Each row is a point on a tangle of strands that fork and nearly touch. The rows are in no order.
Points whose rows are less than 60.2 apart are linked; no others are. Some points are linked to none.
Z35: [ -9 -10 -12 -39  21  -6  -9  15 -11  -8   2 -10  -2   6  -5  25  22 -12
   0   2 -11]
Z29: [ -7  35  -7   7  20  27 -34  35  40  13   0 -15  17  -1  25  18  36 -17
  12  -8 -28]
Z48: [ 20 -18   6  26  -6   3 -13  13 -18  -4   6  -1  17 -28  -3  -9 -32   8
   0   8  -2]
Z105: [ 19 -43  12  23 -11 -24   3 -41  -5 -24  -4  26  -2 -33  12  -5  -8  26
   4  12  22]
Z789: [ 16  12   5  12 -16  -9 -10  26  -8  28  -8 -15 -14 -13 -22 -19   4  -2
 -12  -4   6]
Z621: [ -7 -16 -18   2  17 -15 -42   5  36  51 -10  -5  -8 -29  26   1  43 -18
   7   7   6]
Z505: [-23 -26 -17 -33  20 -16 -24 -14   5  14 -18  -7   1  -2  14  17  14   8
  12   2  16]
Z386: [-19  14   8 -43  11  14 -13 -18  33  17 -24  -2 -12  39  26  11  15   4
  14 -21   5]
Z145: [ 12 -45   3  16   3   0  14 -49 -16 -36   5  27  11 -11  26  -2 -20  22
  20   6   7]
Z660: [  1  28   7   2  -9  27  17  15 -12 -21  24  -7   2  14 -13  -7 -17   0
  -1  -3  -4]
Z595: [ 19 -30  10  10   9 -10 -32  -2  -3  15   0  -4  21 -52  -4  -5 -46   6
   8  11 -12]
Z815: [ 26  -4  12  32 -20  24   7  27 -18  -9  20  -2  20 -14 -11  -8 -45   4
  -6   5 -12]
Z953: [-21  49  19 -14  -7  22   9  11  10   4 -10 -12 -16  43 -15  11  -3   7
  -4 -18  10]
Z562: [  2 -18 -39  27  -4 -22   2  36  -9  20 -19 -19   4 -25  -5  26  31 -23
 -13  -9   7]
Z995: [  6 -20 -12 -19   9 -18 -22 -22  31   6 -20   4  -9  -5  46 -15  41   1
  14  -4   9]
Z170: [-14   4  15 -36  13  10 -13 -23  -5 -18   8   9   3  10   7 -10 -30  25
  16  -8   7]
Z586: [ 10 -52   8   9   4 -16   4 -22 -26  -7  20  19  10 -34 -11  11 -34  13
   0  28  -1]
Z624: [ 41 -24  -1   6  11 -25 -12   9 -13   8   9   2   5 -51  -9  -4  -4 -23
  -4   5 -18]
Z744: [  1 -44  -6 -18  18 -24 -10 -21 -21  -7   0  12   8 -27  -3  10  -9  14
  11  24  -1]
Z392: [ -5   4  -1 -10  -5  -5  31  -7 -15 -19   5   2 -11  21  -4   1  16   0
  -8  -5   9]
Z203: [-18 -16 -20 -29  23 -17  12  25 -28  -3   6  -7   4   4 -22  39  23 -20
  -9   6 -12]
Z479: [-14 -15 -17   9  17  -1 -37  14   1  20 -17 -27  19 -23  -4  14 -16   0
   5   5   2]
Z141: [-20 -37 -26   6  23  -2 -16   7 -20  -9  -9 -13  30 -24  -1  27 -21   2
  12  11   4]
Z504: [ 29 -21 -17  -1  13 -42   4  24 -22   8  -3  -1   2 -45 -19   8  20 -26
 -16   5 -22]
Z521: [ -2   4  26  -6  -4  23  -5  -2 -11   3  32   5   9  -2 -16 -16 -55  26
   6   8  -2]
Z60: [ -7  30  -1   0 -16  19  67 -11 -22 -29  26  20  -3  42 -20  -5  -5 -34
 -13  -2  -5]
Z357: [ -3  35   1  -4   6  21 -22  31  28  13  -6 -20  -3   9  12  16  45 -28
   4 -11 -22]
Z894: [-29  -2 -13 -30  11 -12  25  12 -25   4  13  -1 -11  28 -42  31  22 -12
 -20  12  -4]
Z339: [ -6   6  10 -31  20   8 -13 -34  16 -11 -14   6  -5  30  30 -13 -20  22
  13 -12   5]
Z309: [ 26 -35  17  37 -34 -20  20 -43  -2 -12  -1  29 -20 -23   2 -24   1  30
 -11  10  24]
Z21: [  2 -14  -9 -18  12 -24 -28  -4  31  25  -2   5 -14 -15  30  -6  59 -11
   5   0   9]
Z871: [  2  15 -13  -2  -9  11  -5  28   4   5 -12 -17 -11   3   1  11  41 -24
  -6 -17  -1]
Z585: [ 12 -24  -7   3   9   5  -8 -21  -4 -40  -1  14  14  -6  29  -5  -4  11
  24  -4  -1]
Z72: [ 32 -32   2  16  10 -24 -13   0 -14  24  -3 -10  16 -67 -23  -1 -31 -21
   4   2 -27]
Z662: [-10  14  25  -2 -13  14 -25   2   2  11   9  -8   5  -3  -8 -16 -45  41
   5   9  12]
Z631: [ 19  24  10 -11   5  16 -10  -6  21 -40   9   9  13   2  39 -17 -18  16
  19 -14 -19]
Z332: [ -2 -14 -20  35 -18 -20  59  16 -33 -19  22  20   2  10 -24   8  13 -17
 -28  20  -8]
Z689: [ 16  49  29 -14 -14  11  -2  38   8  11  13 -12 -18   4 -27 -31  12 -11
 -25  -5 -19]
Z383: [-14  -4  11 -24   9 -19 -52 -10  31  44 -11  -2 -13 -10   8 -23  19   6
  11   5  13]
Z940: [ 11  38  25   0 -19  -1 -13  21  15  17   6 -10 -17   0 -17 -33   2   4
 -13  -3  -2]
Z596: [ -7 -10 -20  23   9  17  26 -30 -25 -34  12   9  17  17  23  13 -23   3
  23  -2   9]
Z498: [ -2   7  10 -46  25   6 -25 -26  32  -4 -17   6 -15  34  40  -6   3  16
  17 -16  -7]
Z34: [ -7 -42  -5  -9   0 -16  34 -34 -29 -15  44  33   5  -1 -17  19 -22   6
   1  36 -15]
Z725: [  0   1  20 -13  15 -20 -46 -16  39  27   0   4 -10  -9  21 -36  26  13
  19  12   3]
Z832: [-12  51   8  -6   6  23 -28  19  33   4  -5 -24  12  10   8  11  -8  14
   7   2 -13]
Z929: [ -1   6 -11  26 -36  -8  22  -5  25  26 -50  -3 -22  17  28  -9  40  -4
 -17 -30  33]
Z334: [-13 -31 -16 -33  26 -10 -27 -19 -12 -11  -3   2   4 -10   6  12   0  10
  12   7   8]
Z646: [ 37  -5 -13  26 -15 -12  10  21  -2 -18  -2   2 -12 -19   4 -15  34 -17
  -9 -11   1]
Z204: [  4  19  -5  18   2  -4 -28  35  15  31 -12 -28   1 -16  -2  -3   7 -12
  -1  -6  -4]
Z993: [  3 -43  13  21 -12 -20   2 -19 -23  22   1  13   9 -25 -21   3 -31  17
  -7  29   8]
Z781: [ -6  -3   5 -39  22  16   1 -23 -23 -29  26   5   7  10   0   9 -19   6
  17  -1  -5]
Z257: [ -2  38  -6   8  10  27 -35  35  30  11  -1 -25  23  -7  15  14   1   4
  11   1 -21]
Z402: [-32  26 -15  -7  -4   2  63 -25 -24 -16  24  18  -9  57 -25  18   9 -38
  -8   8  -8]
Z495: [ 15  51  28  -6 -30   8  21  34   5  -3   9  -1 -19  13 -29 -29  20 -24
 -33 -14   2]
Z802: [ -2  -1 -11   8  11  -3 -46  16  33  35  -5 -13   6 -27  21  -3  21 -11
  12   3  -1]
Z600: [ 17  26  -2  15 -10  10  11  -7  29 -17 -33  -1  -5  28  36 -19  -6  14
  -1 -25   8]
Z988: [ 10  22   7  20 -29  19  61  11 -19 -31  17  12  -1  25 -11 -22   2 -27
 -24  -8   4]
Z483: [-36   8 -16 -25   7  -7  48 -16 -28 -10  22  14 -14  46 -25  22  16 -14
 -10  14  -8]
Z390: [ -9   7  13   2  -4  22  22   7 -23  -5  30  -2   1   5 -23  -8 -33   6
  -4   9   2]
Z520: [ 24   8  15  48 -34   0  39 -28  13 -24 -28  25 -12  21  14 -43 -14  15
 -20 -26  27]
Z342: [-26  -8   7 -43  12  -6 -35 -18  26  29 -14 -13 -14   5   8   5  10  17
  14   2  18]
Z895: [ -8  -6  -4   9   7  -7 -12  20 -19  32 -14 -32   8 -14 -29  10 -24  -8
  -6   9  -1]
Z329: [  7  27   2   1 -15  -3  37  -6  20 -11 -26   9 -20  43   3 -21  24 -17
 -28 -27  19]
Z634: [ -8 -49 -19  26 -14 -13  33 -33 -28 -19  34  38   8  -5  -8  23 -18  10
  -3  34 -17]
Z226: [-12  -9 -29  10  -7   1  14  16  -4   2 -19 -12   4   1   0  27  39 -15
  -9  -9   9]
Z566: [ -5 -34 -24  37  -5   5  37 -32 -29 -27  15  22  14  -5   8  18 -21   1
  13  19   5]
Z777: [  8  39  12  25 -40  10  47  30  -6 -16   7   2  -3  20 -30 -25  12 -19
 -31 -13  12]
Z535: [-24  33  10 -22  -5  24   8   2  22  16 -26  -6 -23  46  -8  34  21  -8
   2 -27   2]
Z109: [  7 -15  12 -24   6 -26 -30 -29  38   4  -5  18 -17  -3  45 -33  30   7
  19  -2   5]
Z532: [ -2 -23  20  27 -15  -8 -18 -16  -8  28 -11  -3   1 -17 -12  -9 -39  27
   3  15  20]
Z592: [ 17  27   6  41 -21  11  28 -14  14 -25 -28  11   3  25  32 -30 -25  17
  -2 -25  15]
Z814: [ 31  17   9  19 -11  30   1  38 -11 -15  30 -12  21 -19  -2  -8 -30   4
 -10  -6 -22]
Z166: [-17 -39 -27  20  20  -3  15 -14 -31 -18   8   4  24 -14  -5  25 -20   6
  10  23   2]
Z803: [-15  62  16   0  -6  25  -8  19  29   6 -13 -21  -1  32  -7   9  -4  16
   1 -14  -7]
Z676: [ -3 -15 -28   0  14  11  19 -19 -17 -43   0   5  19   5  21  14  -3  -1
  21  -6   3]
Z80: [  1  35  15 -24  23   9 -30  38  11  13  14 -18  -2  -1 -17   3  11 -14
  -4  -5 -33]
Z579: [-30   0  -4  -4   0  -5  -1  16 -14  37 -10 -19  -5   8 -39  18 -13   3
  -7  14  16]
Z385: [ 26  30  18   6 -19  28  15  30  -9 -28  22   4   0   1  -8 -18 -11 -12
 -12 -14 -11]
Z807: [ 25 -10  22  39 -40 -17  31 -30   6 -14 -18  18 -18  -2   3 -29  -1  22
 -11  -4  30]
Z46: [ 15 -14 -33   0  13 -28  -5  31  -9  15  -8  -9   3 -35  -5  20  39 -29
 -14  -2 -13]
Z897: [ -4  14   2 -32  26   0 -37  27   0  16   5 -18  -3   2 -14  13  17 -17
   1   4 -14]
Z690: [-30  26   6 -35   4  27 -11  -5  43  30 -36  -6 -25  41  20  25  28  -5
   8 -25  -8]
Z160: [-19 -19  -2 -15  13  -1  27 -35 -31 -19  26  17   3  13  -8  12 -16  11
  13  15  -1]
Z295: [ -8  -3   9  14  -3   2 -39  -3   6  24  -9 -11  10 -19 -13 -17 -46  32
  11   8  12]

Name the points in between on the shortest way along the links from the first point to the second, in order.
Z21 / Z80 -> Z621 Z802 Z204 Z789 Z940 Z689 Z495 Z777 Z988 Z60 Z402 Z483 Z894 Z203 Z35 Z897
Z815 / Z334 -> Z814 Z385 Z660 Z390 Z521 Z662 Z295 Z532 Z993 Z586 Z744
Z505 / Z789 -> Z342 Z383 Z725 Z109 Z995 Z21 Z621 Z802 Z204
Z160 / Z535 -> Z781 Z170 Z339 Z498 Z386 Z690
Z895 / Z781 -> Z479 Z141 Z166 Z566 Z634 Z34 Z160
Z170 / Z807 -> Z781 Z160 Z34 Z634 Z566 Z596 Z676 Z585 Z145 Z105 Z309
